Points on a hilly landscape, in no order, each with its height.
From any point a ball rolls to the lowest of the 3 points nearest to it. It stops when none of these is lower. Distance is the straight distance between rows; heights are no part of it.
K_729 h=33.9: [128 117 112  82 175 140 138 122 127 105]
K_15 h=71.7: [106  75 126 114 102 145 121 106 119  86]
K_323 h=44.4: [139 150 142 177  64  98 123 122 136 152]
K_655 h=23.3: [130 128 116  79 202 144 146 123 127 114]
K_127 h=75.6: [110 122 135 159  51 110 130 111 125 111]
K_360 h=51.3: [147 104  61 116 113  95 214 128 153  72]
K_847 h=42.3: [123 159 104  96 167 108 155 127 139 112]
K_862 h=54.9: [103  80  92 122  82 101 186 111 139  59]
K_237 h=62.8: [124 129 131 133 102 134 104 113 125 125]
K_525 h=60.7: [118  98 138 120 119 158 100 115 108 121]
K_917 h=46.5: [119 164 121 115 132 112 119 123 126 127]
K_739 h=46.6: [144 101 166 171  92 143  95 111 120 152]
K_14 h=48.2: [129  82 107  88 145 151 139 118 126  85]
K_960 h=55.4: [167  70 189 180 121 161  86 136 120 176]
K_222 h=66.3: [121 174 112 148  78  93 131 131 138 138]
K_682 h=38.8: [126 186 155 131 161 132 111 129 126 168]
K_362 h=37.9: [127 103 124  77 220 169 135 141 123 119]
K_610 h=38.1: [128 164 161 139 159 142  99 135 117 168]
K_78 h=40.8: [123 118 146 120 157 166  85 138 107 148]
K_521 h=22.3: [117 117 130  93 185 161 107 137 113 128]
K_939 h=43.8: [142 129  93  92 171 122 162 119 141  99]
K_58 h=23.7: [120 205 137 135 142 105 124 131 134 157]
K_604 h=47.4: [118 203 120 140 112  80 141 147 139 148]
K_654 h=60.0: [120 107 145 152  81 138 104 107 123 123]
K_553 h=54.2: [176  97 181 188  97 132 100 112 135 164]
K_84 h=48.4: [125 133  75 104 103  86 183 135 148  88]
K_681 h=63.1: [112 152  87 119  82  84 158 138 144 108]
K_107 h=52.2: [124 126 127 112 135 144 105 123 115 125]
K_810 h=48.0: [115 161 142 104 180 140 118 129 124 143]
K_970 h=23.5: [120 177  82 106 123  70 183 152 149 118]
K_204 h=52.9: [138  99  84  93 140 123 167 111 140  80]
K_858 h=33.4: [143 134 153 164  94 126 100 115 129 153]
K_48 h=49.1: [165 120 183 171 146 149  84 137 121 183]
K_675 h=77.4: [117 153 113 161  42  82 145 137 139 128]
K_974 h=51.7: [149 128 160 188  68 109 115 112 139 145]
K_747 h=61.2: [112 130 103 119  95 111 136 120 132  97]
K_79 h=54.3: [138 152 196 164 198 161  93 155 121 201]
K_784 h=35.9: [115 122 155 112 191 172  91 149 108 158]
K_590 h=26.7: [105 105  91 122  73  97 161 120 140  77]
K_706 h=41.9: [108 142 156 107 210 167 106 152 111 151]
K_808 h=82.5: [ 98 135 109 153  37  84 157 137 139 108]
K_498 h=65.5: [112  72 139 111 146 185  89 135 104 122]
K_358 h=38.7: [153 125  65 110 157 105 204 121 149  92]
K_965 h=47.7: [131 143 176 148 183 166  87 148 113 190]
K_924 h=9.9: [142 162 151 163 109 107 109 125 129 162]
K_488 h=22.2: [135 147  79 100 144  92 183 133 148  97]
K_344 h=59.4: [118  77 131  89 151 170 108 126 114 105]
K_770 h=27.6: [136 140 156 141 133 146  92 122 117 158]
K_651 h=66.6: [117  73 153 130 118 175  90 125 102 124]
K_980 h=39.7: [141 104 164 156 119 160  83 125 111 160]
K_103 h=54.1: [150 135  51 113 123  78 225 149 154 101]

Where does a ball stop that starts at each point below?
K_222: K_924
K_739: K_924
K_654: K_924
K_553: K_924
K_344: K_655
K_960: K_770
K_79: K_770
K_204: K_488
K_360: K_488
K_965: K_521
K_103: K_488

Write out the way that a ball takes from each point below.
K_15: K_14, K_729, K_655
K_127: K_654, K_858, K_924
K_974: K_858, K_924
